Points, in no order, along strands that fork and pass close to each other.
Two points are linked if the straight distance between their rows is under 161. Some points are linked to none.
(1005): 46	0	2	-18	-54	-15	43	1	-32	5	0	4	-2	22	42	-41	-55	-28	11	-9	1	-3	26	-2	20	12	-9	-16	-12	17	5	-30	-17	-3	-54	30	4	-22	1	-11	-20	-27	-1	7	26	-10	-23	-1	-47	-8	0	6	17	-16
(136): -16	-30	-10	-3	-22	16	-14	0	-42	1	-8	5	16	59	20	-16	31	-51	28	33	-8	-22	12	-9	-24	-37	-15	2	11	14	-12	-39	-39	-12	3	11	-22	-20	-29	-48	72	7	9	4	17	41	51	-65	-45	-4	-50	-9	-50	-15
(701): -40	36	61	-10	12	-46	19	-33	39	-57	49	-1	-9	-28	-18	3	6	32	-50	-11	2	49	24	26	45	23	36	0	0	14	46	-2	5	-18	-26	-22	9	15	18	8	-21	10	3	-10	0	-28	-11	16	1	5	55	-7	25	31
(233): 10	19	52	-24	11	34	12	38	10	39	-14	-30	30	-17	-27	28	-31	13	-1	6	-5	56	0	-15	-29	19	11	24	2	0	6	-54	-27	0	6	35	-24	34	4	-40	22	23	18	-20	-27	54	-51	-21	-9	14	18	-42	-2	3
(833): 9	14	29	9	-21	3	19	-1	-1	48	0	64	14	16	0	10	-2	-15	7	31	26	46	5	36	-73	16	-13	-25	3	21	15	-42	17	46	10	-22	56	42	-6	-45	-14	-3	-9	41	26	38	-47	-1	-48	19	55	3	28	3
(649): 19	9	18	-3	24	3	4	-8	72	28	-30	-21	10	24	17	27	-14	-18	0	-59	1	13	39	-9	-43	21	27	14	-16	24	10	-37	-20	-35	-16	-2	-1	-41	17	-17	9	-17	20	4	-22	44	-49	-51	-19	5	-5	-40	-7	26
(952): -14	14	-88	41	-3	-2	7	26	-12	15	-17	21	-14	10	29	-7	16	-10	17	75	12	-56	-44	12	6	-5	-21	-38	-10	-7	3	-2	35	-7	12	-5	14	14	-9	69	-76	15	-15	38	33	-36	47	46	24	27	-26	79	16	1
(932): 14	19	42	-26	-45	-44	15	2	44	-1	24	19	-9	-45	-18	-14	-1	-13	14	24	50	9	36	28	22	38	11	-59	-11	8	12	9	26	0	-36	-40	38	-22	34	-12	-17	-50	45	18	22	32	-35	-10	2	-8	52	-9	-8	20
(291): 14	18	-4	-10	6	9	-27	14	12	13	-34	-1	44	2	-24	15	62	-24	-2	8	2	-6	17	4	-13	1	-24	-13	-11	-23	16	5	-8	4	27	-18	9	-1	-10	-14	41	-7	30	-7	12	7	-6	3	4	-22	-18	24	-15	-21
(962): 18	-4	-26	-22	-16	11	49	34	-65	15	15	-17	18	15	11	-31	-72	43	3	37	-15	14	-20	-31	37	-3	12	-29	25	-3	0	-45	-17	12	-31	61	-27	83	-5	5	-35	16	-12	-27	8	-66	15	53	6	23	-30	2	34	1
(979): 1	-2	0	-9	8	37	14	17	-23	30	-14	-6	-9	-9	-3	13	-42	32	-7	18	3	36	-29	-10	-18	-19	5	35	30	21	-23	-33	-2	41	21	21	-28	30	8	12	-33	48	-31	-17	-35	-11	-40	17	21	4	24	-23	23	-22
(238): -22	-24	-13	-11	-13	-17	-44	-11	-47	-5	13	31	52	53	-10	-47	45	-33	46	44	17	12	2	9	-22	17	-1	-6	7	-2	-20	-30	-32	-38	-29	10	3	9	-18	-27	68	1	13	-2	5	8	53	-46	-41	0	-60	-15	-45	3
(398): 22	2	-15	24	-33	32	4	24	-32	12	-22	15	-18	-30	-11	19	8	-16	48	22	20	-85	-50	20	-8	-38	-23	-13	46	-31	-17	46	23	6	23	-15	-13	-20	-1	66	-26	-3	37	-38	-6	11	32	28	22	-46	11	54	2	-31
(34): 57	14	-9	0	-50	26	38	14	-30	37	-29	-1	3	-15	7	6	-20	-21	28	16	9	-47	-23	21	1	-23	-30	-20	31	0	0	-1	3	24	7	4	-5	-6	10	32	-26	-17	24	-9	2	-2	-19	23	4	-35	19	36	24	-39
(866): 6	-50	-50	1	31	3	0	7	-24	-11	6	-12	9	38	47	-8	13	-28	-2	-18	-37	-21	-18	-50	-15	-14	7	14	-28	-2	-21	-8	-45	-28	8	45	-17	-38	-13	3	50	24	-23	9	-4	3	27	-24	-26	11	-67	-2	-12	10
(551): -13	26	44	-3	-5	-49	4	-37	57	-15	32	8	4	0	-10	-24	-25	42	-13	-9	34	31	38	9	19	33	25	-3	18	26	21	-4	6	-6	-48	-17	49	1	26	12	-46	-23	11	3	-9	-38	-27	1	-13	4	60	-41	35	29
(380): -20	4	-7	-8	-2	-8	-11	-24	-20	-45	15	-14	6	-16	-14	-17	-2	6	-38	-3	-7	11	32	-10	58	-19	-16	-30	-3	12	32	-19	14	17	-15	-11	-9	25	6	1	9	-14	16	-20	35	-62	-6	31	31	-2	17	12	-8	6
(119): 4	-7	13	-33	5	4	-30	16	72	10	-36	-67	82	17	6	2	23	-10	2	3	13	10	13	-9	-24	54	19	-19	-2	-5	9	-35	-43	-29	-17	-16	-16	-7	-3	-12	54	-6	34	-18	-23	44	-8	-44	16	22	-32	0	-11	22
(1093): 8	8	-40	50	-36	-1	-6	-44	14	15	-52	10	-13	19	74	16	26	-6	8	-14	36	-37	-7	34	-19	-14	-26	7	7	-16	-22	7	14	0	26	-28	4	-44	-36	35	-51	-38	-35	-2	22	-40	-14	16	-33	-44	17	57	1	-45
(704): -43	-1	-14	19	3	5	-77	-5	-49	-2	-11	51	42	42	-26	-33	69	-4	47	48	39	3	-9	13	-40	-7	-7	10	17	-16	-26	-5	-17	-17	17	-15	10	24	-21	-18	58	19	4	6	-10	15	51	-32	-19	18	-40	-16	-35	0
(799): -21	8	37	8	-16	1	-19	-24	-22	-26	8	12	19	8	-27	2	60	8	-26	3	12	42	50	33	5	-14	-16	29	12	-29	11	-1	-22	25	25	-27	-2	9	-10	-45	21	2	-15	-19	19	-19	-1	-2	-22	-23	22	-21	-37	-19
(116): -4	-6	42	13	-18	35	27	7	-54	16	-8	29	-27	19	-1	12	33	34	13	22	8	30	-35	32	-25	-61	15	46	70	-36	-20	27	-24	48	41	3	-16	37	-25	-1	-44	67	-80	-1	-30	8	21	-1	-22	15	28	2	12	-65
(1056): -15	-19	36	-8	42	-22	4	-32	-34	-48	53	1	6	-25	-14	-7	10	8	-47	-22	-39	50	22	-20	55	7	18	29	-48	-7	38	-3	-35	-28	-12	47	4	-8	10	-54	42	8	-13	12	39	-26	49	-21	-30	-15	-15	-41	-46	47
(1046): 20	-8	32	-27	-16	-8	34	20	-33	23	27	-8	12	-8	-6	-47	-62	39	10	5	-14	38	4	-15	9	23	24	24	1	4	1	-23	-39	-30	-58	51	7	20	13	-27	19	-6	6	3	0	8	-5	-19	-39	-5	-5	-59	7	26
(1052): -34	10	0	47	4	21	-6	14	-56	13	-21	48	-27	16	1	13	67	36	12	57	14	5	-41	23	-43	-69	-15	43	37	-41	-17	42	5	23	71	-13	-11	31	-25	1	-46	64	-48	14	1	4	71	-4	-19	12	8	12	-18	-43
(327): 12	-57	-45	-15	25	13	-15	15	6	-16	3	-58	52	22	42	-18	-4	-17	8	-15	-40	-36	-36	-68	-10	10	16	-3	-14	-9	-36	-8	-42	-42	-21	38	-16	-14	-11	32	53	32	10	-12	-30	6	38	-22	10	31	-78	-2	13	23
(954): -26	-7	16	-16	11	24	9	-4	51	-64	29	-54	-27	-35	18	23	-7	-15	-69	-4	-50	-25	12	-26	34	-13	33	-7	4	31	14	-10	22	13	10	-23	-66	-18	0	36	41	30	32	-49	-19	2	6	-5	51	10	9	16	-7	30
(391): -35	12	-7	45	5	15	12	1	-40	6	-10	14	-37	2	6	22	60	10	-36	49	-4	1	-4	22	-5	-76	-26	32	26	-23	1	20	21	44	82	-18	-31	29	-15	5	-35	46	-39	-7	22	-34	45	18	-1	-12	12	17	-24	-28
(281): -17	-8	-8	-21	14	32	-47	31	31	4	-37	-24	47	-2	-37	16	44	17	35	22	21	-24	-47	-14	-23	18	-1	-6	42	-32	-14	19	-17	13	13	-46	-35	27	-4	50	3	55	-6	-50	-39	8	22	16	55	42	-42	62	26	-5
(315): -19	11	-61	-4	59	-35	-50	-6	45	-13	5	1	19	14	-28	-9	18	-6	-3	-5	3	-12	11	-55	32	39	-18	-37	-44	2	6	29	39	-23	-20	4	51	12	17	-8	12	-28	28	31	7	-32	4	14	29	33	-25	-5	8	36
(208): 23	11	18	-22	-39	-26	1	21	30	8	26	4	-23	-43	-28	-29	-45	-2	45	29	42	-22	0	1	29	37	6	-58	-4	13	0	18	38	-12	-46	-21	28	-1	40	10	-21	-44	56	17	-8	48	-18	-11	39	11	27	-13	5	27
(1113): 27	1	17	-1	-45	14	30	-13	-32	8	-1	-12	-24	-40	-11	13	-20	5	-9	-28	-10	-15	6	25	23	-29	-13	17	26	-4	-10	23	13	29	8	11	9	-12	9	8	-18	-32	8	-17	-6	-11	-23	28	3	-50	48	-5	-3	-28
(714): -10	-11	-10	-15	21	26	-23	19	60	-20	-1	-35	-8	-10	22	16	-14	-13	-35	-1	-28	-25	14	-48	-15	1	9	-15	-14	43	-21	-9	16	14	9	-32	-27	-13	-5	14	48	14	35	-10	-18	45	-11	-34	41	23	-11	-6	-12	32
(52): 0	0	-43	-10	27	-11	-18	7	-44	-51	18	-26	-24	-38	-33	-28	-35	-24	-19	-3	-32	-49	8	-31	75	-17	-55	-59	-38	21	3	4	32	5	-42	38	26	3	4	-2	26	-33	34	0	33	-30	41	40	38	7	-12	10	-26	-10
(507): 21	-36	-34	-19	31	15	-14	30	41	-11	3	-53	6	-15	36	-1	-25	-29	-10	-16	-40	-51	-14	-76	0	11	-9	-34	-34	29	-33	-4	-4	-17	-14	14	-1	-21	3	7	61	7	33	13	-17	56	15	-34	24	40	-49	-9	-1	35
(846): -14	-2	7	4	23	35	32	17	-6	44	-16	12	-25	-3	1	36	-13	8	-26	33	8	52	-33	25	-65	-36	-1	51	9	28	-12	-36	-3	43	63	19	-25	12	-24	-7	-39	47	-43	31	-22	11	-50	1	-12	-5	36	-12	-2	-44
(474): 16	-1	4	13	11	23	27	-3	16	46	-32	5	-43	-10	22	53	-24	-5	-7	-72	-11	-13	-10	15	-45	-31	4	41	-9	0	-28	19	9	9	46	-1	-15	-53	-3	4	-12	-21	-19	7	-18	32	-49	-10	-17	-46	28	-24	-11	-39
(28): -44	-14	-25	7	24	-1	-59	-18	9	-39	10	27	15	21	-2	-17	39	14	-18	0	2	21	28	-22	1	19	10	15	-15	10	-12	7	-8	-2	6	-47	6	1	-9	-19	49	20	-18	-5	2	-10	10	-16	11	22	-34	-14	-10	29
(412): 12	0	8	1	6	-1	-7	0	8	16	4	26	-50	-31	-23	13	-3	-44	13	-38	-7	-11	29	6	-31	5	-4	-17	-46	21	-13	17	20	-14	4	-10	14	-32	13	-40	40	-32	33	36	8	73	-14	-36	-9	-13	-4	-30	-49	7
(331): -2	8	11	-13	24	30	-29	-4	78	9	-41	-25	-4	2	11	17	-37	39	13	-29	26	-8	-20	-24	-41	22	26	28	43	30	-25	-16	-4	5	-8	-35	-31	5	21	31	-19	24	10	-31	-69	32	-42	-34	45	13	8	-28	17	13
(364): 46	3	-22	-35	4	0	34	44	-16	-2	6	-48	19	-16	-20	-11	-31	-9	-11	21	-39	-25	-16	-43	60	10	-8	-56	-15	-29	40	-8	-5	-20	-15	58	-33	32	-12	2	1	-8	27	-20	23	-18	28	59	35	22	-45	35	20	9
(259): -27	-2	58	-3	-42	-12	-6	-47	-17	-30	21	12	5	-6	-9	-22	32	49	-17	-21	20	56	40	40	6	-2	10	43	33	-20	-11	8	-35	30	-11	-19	19	1	-4	-23	-6	4	-41	-22	0	-32	-14	2	-30	-21	44	-37	-15	-14
(700): 17	7	28	-27	0	35	21	41	-19	13	1	-30	-8	-36	-38	19	-29	10	-14	18	-25	7	-16	-22	15	-25	8	22	30	-9	12	-3	0	19	20	22	-45	17	14	14	8	30	22	-50	-25	7	-15	18	35	-2	8	-12	11	-9
(1075): -25	12	-52	-13	34	5	-17	17	0	-39	8	-35	-45	-34	-8	1	-70	-13	-30	8	-27	-41	-7	-36	55	-21	-42	-68	-19	68	1	-27	60	28	-31	6	-4	10	23	23	4	-23	18	1	25	-30	13	32	54	43	15	15	-10	5
(771): -38	-9	-55	5	35	20	-31	-7	29	-8	-26	-22	-37	-28	5	34	-37	9	-33	-32	-14	-57	-10	-28	3	-26	-12	-11	8	42	-33	11	50	36	18	-30	-9	-15	23	60	-19	-15	5	-5	-16	-40	-10	29	60	-20	20	-1	-9	-5
(540): -22	-4	29	6	34	37	12	1	7	12	-36	6	-36	-6	8	42	-4	9	-29	-45	-14	32	2	8	-53	-35	12	67	1	3	-28	-5	-13	24	52	5	-42	-29	-5	-7	-7	19	-42	11	-25	26	-47	-15	-10	-12	38	-41	-21	-36
(985): -21	-1	-48	51	8	14	-18	-8	10	28	-47	-2	-42	5	52	29	19	-1	-18	5	22	-46	-17	15	-47	-32	-28	25	-2	3	-27	9	25	11	62	-37	-7	-48	-39	34	-16	-14	-23	16	25	-6	8	-14	-8	-42	0	48	-47	-42
(741): 12	13	17	5	-23	-10	54	-14	-13	32	9	34	14	38	25	0	-10	-5	-15	-16	-2	57	19	20	-30	6	3	5	0	8	22	-30	-18	26	0	13	48	9	-7	-39	-26	-4	-42	28	25	-12	-33	25	-67	7	36	-2	42	-6
(204): -11	-14	-25	-15	18	39	-53	8	41	5	-60	-25	32	10	9	20	9	28	23	-25	28	-28	-32	-26	-44	9	21	14	34	0	-40	7	-20	8	6	-48	-30	-13	4	48	9	31	-3	-40	-52	16	-3	-18	43	11	-26	13	14	-12
(547): 14	-22	-16	-35	-34	-29	-6	8	-5	-20	21	-10	30	0	5	-44	-28	-23	70	26	24	-24	-36	10	24	55	34	-15	4	-25	-14	17	-3	-65	-85	24	-1	-23	16	55	-1	-20	33	-7	-29	1	28	-8	24	4	-31	12	17	17
(347): -3	-12	10	30	-20	-4	17	-7	-33	28	20	76	-26	33	32	5	-4	-4	36	8	11	15	-22	37	-49	-1	7	20	-18	13	-17	13	-11	-3	20	-22	17	-20	-10	-20	-7	7	-37	47	12	47	-2	-17	-51	1	-3	12	16	-1
(405): -29	-14	4	-6	30	1	10	-18	14	-58	30	-47	-13	-30	-2	13	10	-1	-69	-29	-52	2	14	-8	67	-19	14	-19	-10	15	45	-12	24	-2	6	4	-46	4	-2	20	24	15	16	-33	15	-44	19	30	44	3	-1	21	-7	26
(609): 28	9	12	3	1	-16	27	-4	41	41	-20	10	30	33	11	37	6	-37	26	-68	7	14	18	19	-40	17	17	9	-36	-5	3	-7	-29	-44	-9	10	28	-42	15	-28	-3	-26	4	32	-1	32	-31	-23	-47	3	-3	-15	11	-5
(674): 36	20	13	-30	13	10	44	48	4	26	6	-57	9	-34	-28	16	-37	5	-16	3	-50	7	-21	-33	38	5	5	-12	-1	-16	38	-5	-4	-20	11	59	-31	25	3	5	0	12	25	-35	-8	7	-6	42	31	13	-8	11	32	10
(375): 19	17	-17	-12	-31	-20	7	-25	5	-38	-12	-22	29	-1	5	-38	4	-22	-24	-1	11	-22	35	6	63	3	-21	-55	-5	-16	43	-34	3	21	-32	0	-20	0	-13	3	-20	-41	20	-12	44	-76	-23	37	22	-13	11	34	-6	-10
(663): 34	1	13	-7	-4	-5	34	-18	-18	6	-14	-37	45	6	-7	-2	36	-6	-36	-52	-29	29	33	18	27	-16	-1	14	-23	-55	34	-15	-32	1	13	53	3	-1	-24	-33	-8	-9	-16	-12	21	-60	-9	35	-21	-39	-6	-6	-4	-36
(850): 3	3	39	-9	-33	-21	-9	-9	-2	6	19	17	-36	-34	-15	-15	-5	-15	11	-10	26	8	50	27	-10	25	11	-15	-16	18	-12	9	4	-12	-19	-33	22	-30	14	-30	26	-36	40	6	8	53	-21	-37	-5	-28	20	-38	-50	8
(482): -9	-31	37	14	16	-15	19	-48	-38	-53	59	-20	-12	-13	-9	-1	33	11	-49	-46	-52	43	23	11	66	-12	15	36	-22	-20	28	11	-12	-15	1	40	-14	-7	-9	-36	9	12	-37	-17	26	-46	35	15	-9	-23	-20	-18	-23	21
(824): -34	-1	-3	1	17	5	-62	30	-27	12	1	27	38	17	-44	-15	32	15	43	58	26	22	-23	-13	-30	31	-11	2	-1	-6	-15	1	-7	-1	17	-23	5	62	-3	-35	50	28	-3	12	-10	42	23	-16	10	49	-47	-4	0	26
(1053): 2	0	-21	-4	12	20	-20	25	12	21	9	-21	-4	-10	-8	-7	-84	43	23	13	-5	-8	-24	-48	9	23	11	-1	16	27	-13	-14	14	1	-35	13	-4	44	35	28	-23	7	15	-21	-44	7	-14	12	56	26	-5	-24	26	36
(680): 20	-22	-40	21	16	4	7	-3	-7	52	-27	3	-43	-3	29	22	-47	5	33	-62	-3	-40	-39	-6	-31	-28	-4	19	-5	7	-42	32	13	-20	14	24	11	-50	9	37	-30	-30	-5	22	-31	19	-26	1	-1	-36	2	-18	7	-23
(537): 41	27	-1	-7	-60	8	25	24	-16	-2	0	20	-2	-19	-9	-15	-25	-19	25	57	36	-36	-5	17	32	0	-31	-52	17	5	15	-20	21	30	-21	-20	-1	18	13	9	-8	-24	30	-9	30	11	-24	6	11	7	24	44	11	-8
(681): -3	16	-39	2	28	-20	-35	2	69	-3	-7	3	22	33	-3	13	20	-39	-3	12	2	-2	18	-38	7	40	-16	-46	-44	11	20	3	34	-18	-2	-26	16	4	8	-23	10	-22	14	25	21	1	-8	-8	4	43	-22	27	22	29
(400): -11	1	49	11	-21	13	8	-44	-26	-27	-2	-22	-37	-54	-15	24	-23	35	-35	-61	0	18	4	38	6	-30	1	60	40	6	-32	29	21	29	12	-2	2	-3	21	16	-28	-29	-18	-16	-34	-20	-27	28	-3	-40	85	-40	-7	-26
(156): 12	-13	-46	30	5	-16	9	-17	-4	59	-23	29	-16	33	43	16	-38	-15	67	-30	32	-29	-57	20	-49	-12	0	1	-3	7	-42	27	21	-16	-1	5	30	-43	-8	42	-51	-28	-13	49	-24	9	-17	-7	-24	-8	-1	10	39	-30
(612): -11	1	-40	-14	48	-35	-33	-12	-8	-37	11	-15	18	-17	-20	-37	3	-13	-28	-23	-20	-5	23	-39	46	12	-35	-41	-51	8	11	6	14	-14	-34	42	46	1	9	-27	38	-32	31	32	32	-37	21	17	18	-2	-17	-19	-28	17
(949): -7	41	17	36	-23	4	8	-10	-37	-3	-4	45	-5	-29	-35	14	66	11	-16	34	11	-5	-4	50	-3	-33	-40	1	31	-30	9	41	39	61	54	-29	37	47	-13	-16	-10	-4	-5	5	29	-21	9	29	-16	-22	61	28	4	-20
(590): -13	33	70	9	41	-33	-2	-20	85	-14	29	-23	-27	-22	-33	-1	-54	41	-14	-8	30	1	21	-5	8	30	38	12	16	45	15	6	15	-32	-40	-9	18	1	32	27	-27	-13	26	0	-64	-6	-24	-16	14	-1	33	-55	20	39
(1045): 4	-30	-3	21	-24	-4	29	-6	-62	3	49	57	-45	24	38	-3	-14	-3	42	-5	-19	6	-36	18	-5	-6	18	47	-14	-3	-24	34	-24	-25	2	14	3	-34	-10	-8	1	17	-46	15	1	28	28	-13	-47	-11	-23	9	6	1
(1059): 39	-23	-21	-19	-45	-7	29	12	-45	-7	13	-7	4	16	31	-45	-56	-13	43	-13	-5	-31	-16	1	32	13	15	1	8	-11	-6	-1	-19	-37	-69	48	-8	-17	11	34	-16	-17	13	-12	-12	-25	12	14	-10	-21	-21	4	21	-11
(399): -1	1	10	12	-37	-32	-8	-54	44	-47	3	21	12	26	35	-18	35	-2	-10	-26	25	10	50	29	22	30	13	3	1	-15	22	-10	-13	-8	-21	-57	3	-39	-13	6	-22	-25	-17	-26	27	-37	-31	-1	-13	-18	18	24	7	2
(1023): 44	4	-11	-11	-10	-21	24	-13	-29	-22	-24	-36	55	28	5	-37	31	-30	-28	-25	-10	-16	26	1	41	-6	-19	-45	-23	-47	48	-36	-13	16	-5	48	-14	20	-36	-23	-26	-16	24	-2	39	-81	-5	48	0	-35	-31	35	-1	-37
(631): 16	13	54	-30	9	1	59	4	-14	17	12	-16	27	0	-6	-12	-29	41	-27	-26	-22	77	12	2	8	10	39	32	15	-14	22	-34	-53	-7	-30	70	23	36	-8	-32	-10	20	-33	-2	-5	-20	-19	11	-48	14	29	-50	37	3
(1105): 11	23	21	-28	20	5	-4	12	112	5	-35	-54	36	5	0	44	28	-20	-8	-28	0	1	21	1	-20	40	23	1	-1	-9	32	-12	-18	-29	2	-20	-15	-33	8	9	19	0	31	-26	-28	41	-35	-26	19	8	-3	11	6	15
(953): -27	-5	-63	7	54	-6	-27	15	25	0	3	-4	-58	-12	-13	26	-50	-17	-9	-18	-28	-64	-9	-42	15	-13	-27	-36	-26	52	-18	28	81	11	-5	-3	20	-9	28	35	-23	-32	13	32	-1	-10	-5	9	46	19	1	-3	2	17
(1001): 1	-27	1	18	-19	-19	5	-28	-5	58	1	56	-8	36	25	-4	-27	-13	75	-14	34	12	-29	37	-72	12	22	1	-10	24	-24	17	3	-9	-17	-24	28	-19	-4	-6	-33	-15	-17	48	-12	47	-21	-31	-43	25	3	-15	46	2
(730): 17	-9	9	-35	-51	-24	-1	31	10	-14	36	4	9	-20	-11	-36	-29	-8	66	57	43	-21	-19	-1	38	57	20	-36	-4	-14	3	15	13	-31	-55	-14	0	0	27	18	0	-21	33	-5	-3	33	14	-8	28	22	-15	17	11	36
(996): -20	13	-45	12	25	-14	-13	21	41	10	13	4	-10	33	19	11	-16	-16	-15	53	-4	12	-9	-41	3	23	-18	-37	-25	23	17	-22	36	10	18	-21	-10	21	5	0	-16	15	-16	16	21	-4	-18	11	21	50	-17	42	30	27
(487): 11	26	24	16	-31	6	22	7	-31	18	6	52	-1	0	-17	1	27	13	10	37	10	21	-17	43	-28	-7	-9	-2	22	-11	11	22	16	50	27	-26	42	39	-8	-19	-7	12	-13	13	3	15	-10	19	-20	0	41	19	31	-13
(314): -21	-16	5	-26	7	7	-39	-2	39	-39	3	-27	52	31	10	-16	50	10	-16	15	-8	21	22	-13	1	38	27	5	0	-6	7	-20	-40	-10	-1	-36	-21	-3	-24	-20	58	33	5	-34	0	3	17	-35	13	24	-48	-3	-12	21
(406): -1	-4	0	14	28	2	-13	18	26	30	0	48	-43	0	-18	41	0	-41	12	9	-10	-7	-3	8	-75	7	-10	-27	-52	29	-4	12	39	3	42	-34	-14	3	0	-42	33	2	13	49	1	86	-16	-35	5	18	-7	-8	-27	14
(121): -27	-2	5	-5	65	-47	-20	-42	8	-54	37	-3	14	-20	-9	-14	7	-5	-49	-35	-20	41	38	-31	39	27	-5	-19	-62	27	35	-12	-11	-31	-32	28	35	-9	19	-51	44	-18	10	39	50	-27	32	-18	-22	-3	-11	-30	-46	54
(644): -15	13	32	-1	19	22	-33	27	-28	4	-41	22	31	17	-50	23	98	-8	22	24	8	12	-18	22	-30	-43	-9	26	35	-61	4	31	-32	-2	58	-15	-23	21	-27	-18	22	50	-22	-10	-9	34	46	-21	-18	12	-15	10	-10	-44
(565): -8	-34	-16	-9	6	27	-6	5	-20	2	-2	-11	3	42	39	-15	-6	-17	-17	7	-25	4	24	-40	-19	-20	-3	4	-15	28	-12	-48	-42	3	3	15	-22	-23	-10	-38	72	12	-13	6	14	17	10	-55	-31	11	-47	-26	-37	8
(882): -2	-34	12	6	-30	0	0	-1	-94	-10	60	39	-45	-27	-23	-45	-47	23	30	-2	-9	2	-2	-5	29	-24	4	38	9	6	-43	29	3	1	-33	32	24	6	23	-21	23	-14	2	5	-8	11	31	-5	-12	-28	2	-65	-30	8
(911): 4	-6	22	6	28	-9	26	-11	-36	-17	22	-27	-7	-32	-36	29	43	-7	-52	-51	-58	33	21	16	60	-36	0	19	-26	-40	33	24	7	-5	37	53	-12	5	1	-27	8	-1	-25	-3	27	-43	25	38	0	-26	3	-5	-6	-10
(129): 9	-32	-14	11	-8	-4	4	3	-63	-7	52	55	-54	-22	-4	-14	-27	-3	57	-19	-17	-23	-40	-2	10	7	15	25	-10	-9	-40	62	11	-44	-16	23	23	-26	11	15	12	-2	8	14	-24	44	32	3	-5	-17	-23	-18	-5	7
(472): 9	-19	41	-28	-25	-27	19	5	-47	-18	60	10	-20	-32	-11	-55	-43	29	12	22	-13	24	13	-2	39	23	23	11	-1	10	-8	-2	-29	-29	-67	34	5	-10	22	-28	24	-6	21	-11	9	5	33	-35	-21	-38	-8	-53	-35	31
(433): -18	32	39	7	34	-11	-37	-18	108	-2	-7	-20	-5	1	-29	3	-25	53	14	-6	47	6	10	-15	-15	49	30	6	29	28	-4	3	15	-11	-29	-38	8	15	25	26	-30	3	27	-16	-73	11	-34	-37	37	32	18	-38	19	39
(245): -30	14	48	16	-17	17	-34	-8	-21	-31	-24	37	3	20	-44	16	88	12	-2	20	39	20	19	40	-24	-37	-5	39	50	-46	-14	29	-26	27	47	-49	-16	25	-31	-39	18	23	-29	-19	-6	28	16	-20	-26	-3	21	-17	-47	-48
(785): 26	36	0	27	-4	28	7	-1	-41	46	-48	15	11	-31	-32	23	51	-8	-11	1	-3	-30	-15	31	-17	-41	-57	5	21	-35	-11	25	33	46	60	16	32	22	-8	-10	-13	-25	11	14	19	-19	6	24	-25	-58	47	8	1	-39
(865): -32	-9	-34	13	-7	-17	-58	-48	21	-34	-9	27	21	30	32	-38	14	16	-3	-8	32	10	51	-9	10	19	-8	3	-4	19	-10	-20	-6	5	-28	-53	18	-1	0	1	4	-17	-11	-10	20	-54	-16	-3	7	-2	-3	0	-5	14
(427): 20	8	1	16	-41	-8	28	-47	51	-5	-31	6	3	36	61	24	25	-12	1	-41	20	-3	17	46	6	5	9	5	13	-25	12	0	-15	-2	6	-43	-5	-53	-22	23	-49	-24	-33	-22	14	-30	-46	15	-26	-23	27	47	36	-32
(861): -26	0	57	5	-14	-11	-14	-55	-9	-40	17	-19	-12	-38	-3	-17	-20	60	-30	-50	14	30	37	31	24	-3	16	57	25	8	-12	7	-15	0	-29	-3	9	-8	21	8	-8	-16	-21	-22	-24	-37	-10	-2	-2	-34	47	-58	-18	4
(1048): 15	2	19	-12	-17	-10	58	-21	-39	17	16	6	10	9	5	-24	-22	29	-29	-43	-18	65	15	20	5	-2	21	25	22	-11	29	-7	-22	29	-15	54	56	19	-8	-31	-26	2	-52	8	2	-44	-15	47	-53	3	52	-26	55	-6
(206): -19	9	-6	15	26	7	-36	32	18	23	-2	39	-5	17	-18	30	15	-15	29	57	3	14	-30	0	-64	29	-16	-16	-29	13	-1	17	33	7	46	-44	-19	41	-5	-23	19	24	-2	25	-7	75	1	-20	22	40	-33	27	10	20
(725): 31	-8	-34	-25	9	-17	2	24	38	-25	7	-49	26	5	5	-24	-27	-15	4	13	-16	-37	-10	-54	50	47	10	-49	-22	-21	35	-7	-2	-40	-40	35	-22	7	-3	18	-5	-9	29	-6	-2	-17	21	28	38	37	-42	21	27	34
(218): -27	10	-42	42	10	10	14	-2	5	11	-23	-20	-38	-1	34	18	48	-2	-53	39	-8	-29	8	19	-10	-58	-33	16	10	9	3	-9	27	44	73	-23	-31	-12	-27	31	-26	15	-27	0	42	-43	24	8	13	-22	-5	55	-50	-30
(567): -15	9	-68	26	30	-19	16	35	21	39	0	3	-21	24	25	14	2	-7	-2	69	0	-11	-38	1	-14	3	-11	-6	-23	18	15	-3	33	-2	46	-12	-1	23	-11	39	-54	27	-36	47	28	-11	18	22	23	43	-41	71	17	2
(195): 7	12	-42	30	-26	23	22	40	-30	20	-14	14	-20	-13	12	12	19	-7	28	69	-2	-69	-52	21	1	-35	-21	-30	20	-21	7	20	28	8	30	-5	-13	3	-5	68	-59	20	1	-5	22	-16	51	42	26	-6	-14	80	7	-6
(421): 49	6	17	-13	-28	-28	43	-13	21	11	-1	-11	29	25	31	-13	-18	-24	-5	-58	3	12	46	10	7	29	15	2	-29	-5	22	-19	-33	-42	-51	38	30	-46	11	-20	-23	-40	8	20	9	-9	-28	-5	-55	-30	11	-17	14	-1
(39): -1	14	29	-17	-1	21	-16	30	-3	18	-29	1	34	1	-45	36	55	4	35	17	7	8	-47	21	-31	-17	4	14	32	-48	-4	41	-28	-2	30	-24	-32	16	-15	22	2	57	-17	-24	-35	42	16	-10	8	18	-27	51	24	-35

A fork is a point with three links, a tip a point with one. Leave the first point through the second and follow the links. Name the first fork or tip that comes.
(400), (861): (701)
(472), (882): (725)
(674), (700): (785)
(399), (427): (116)
(412), (406): (612)

A fork is a point with three links. Follow the links from the first point to the second and name the forks in between, in order.
(537), (1056): (34), (612)
(590), (952): (34)
(681), (238): (612)
(771), (537): (612), (34)

Name the points in between on the shortest way along the links from the first point to the second, in order.
(985), (406): (1093), (427), (399), (865), (28), (314), (119), (1105), (649), (609), (421), (1005), (1059), (547), (730), (208), (932), (850), (412)
(861), (663): (400), (1113), (34), (398), (195), (952), (567), (996), (681), (315), (612), (121), (1056), (482), (911)
(674), (833): (700), (979), (846), (540), (474), (680), (156), (1001), (347), (1045), (129), (882), (472), (1046), (631), (1048), (741)
(911), (565): (663), (1023), (375), (380), (405), (954), (714), (507), (327), (866)
(537), (701): (34), (1113), (400), (861), (259), (799), (245), (644), (39), (281), (204), (331), (433), (590), (551)
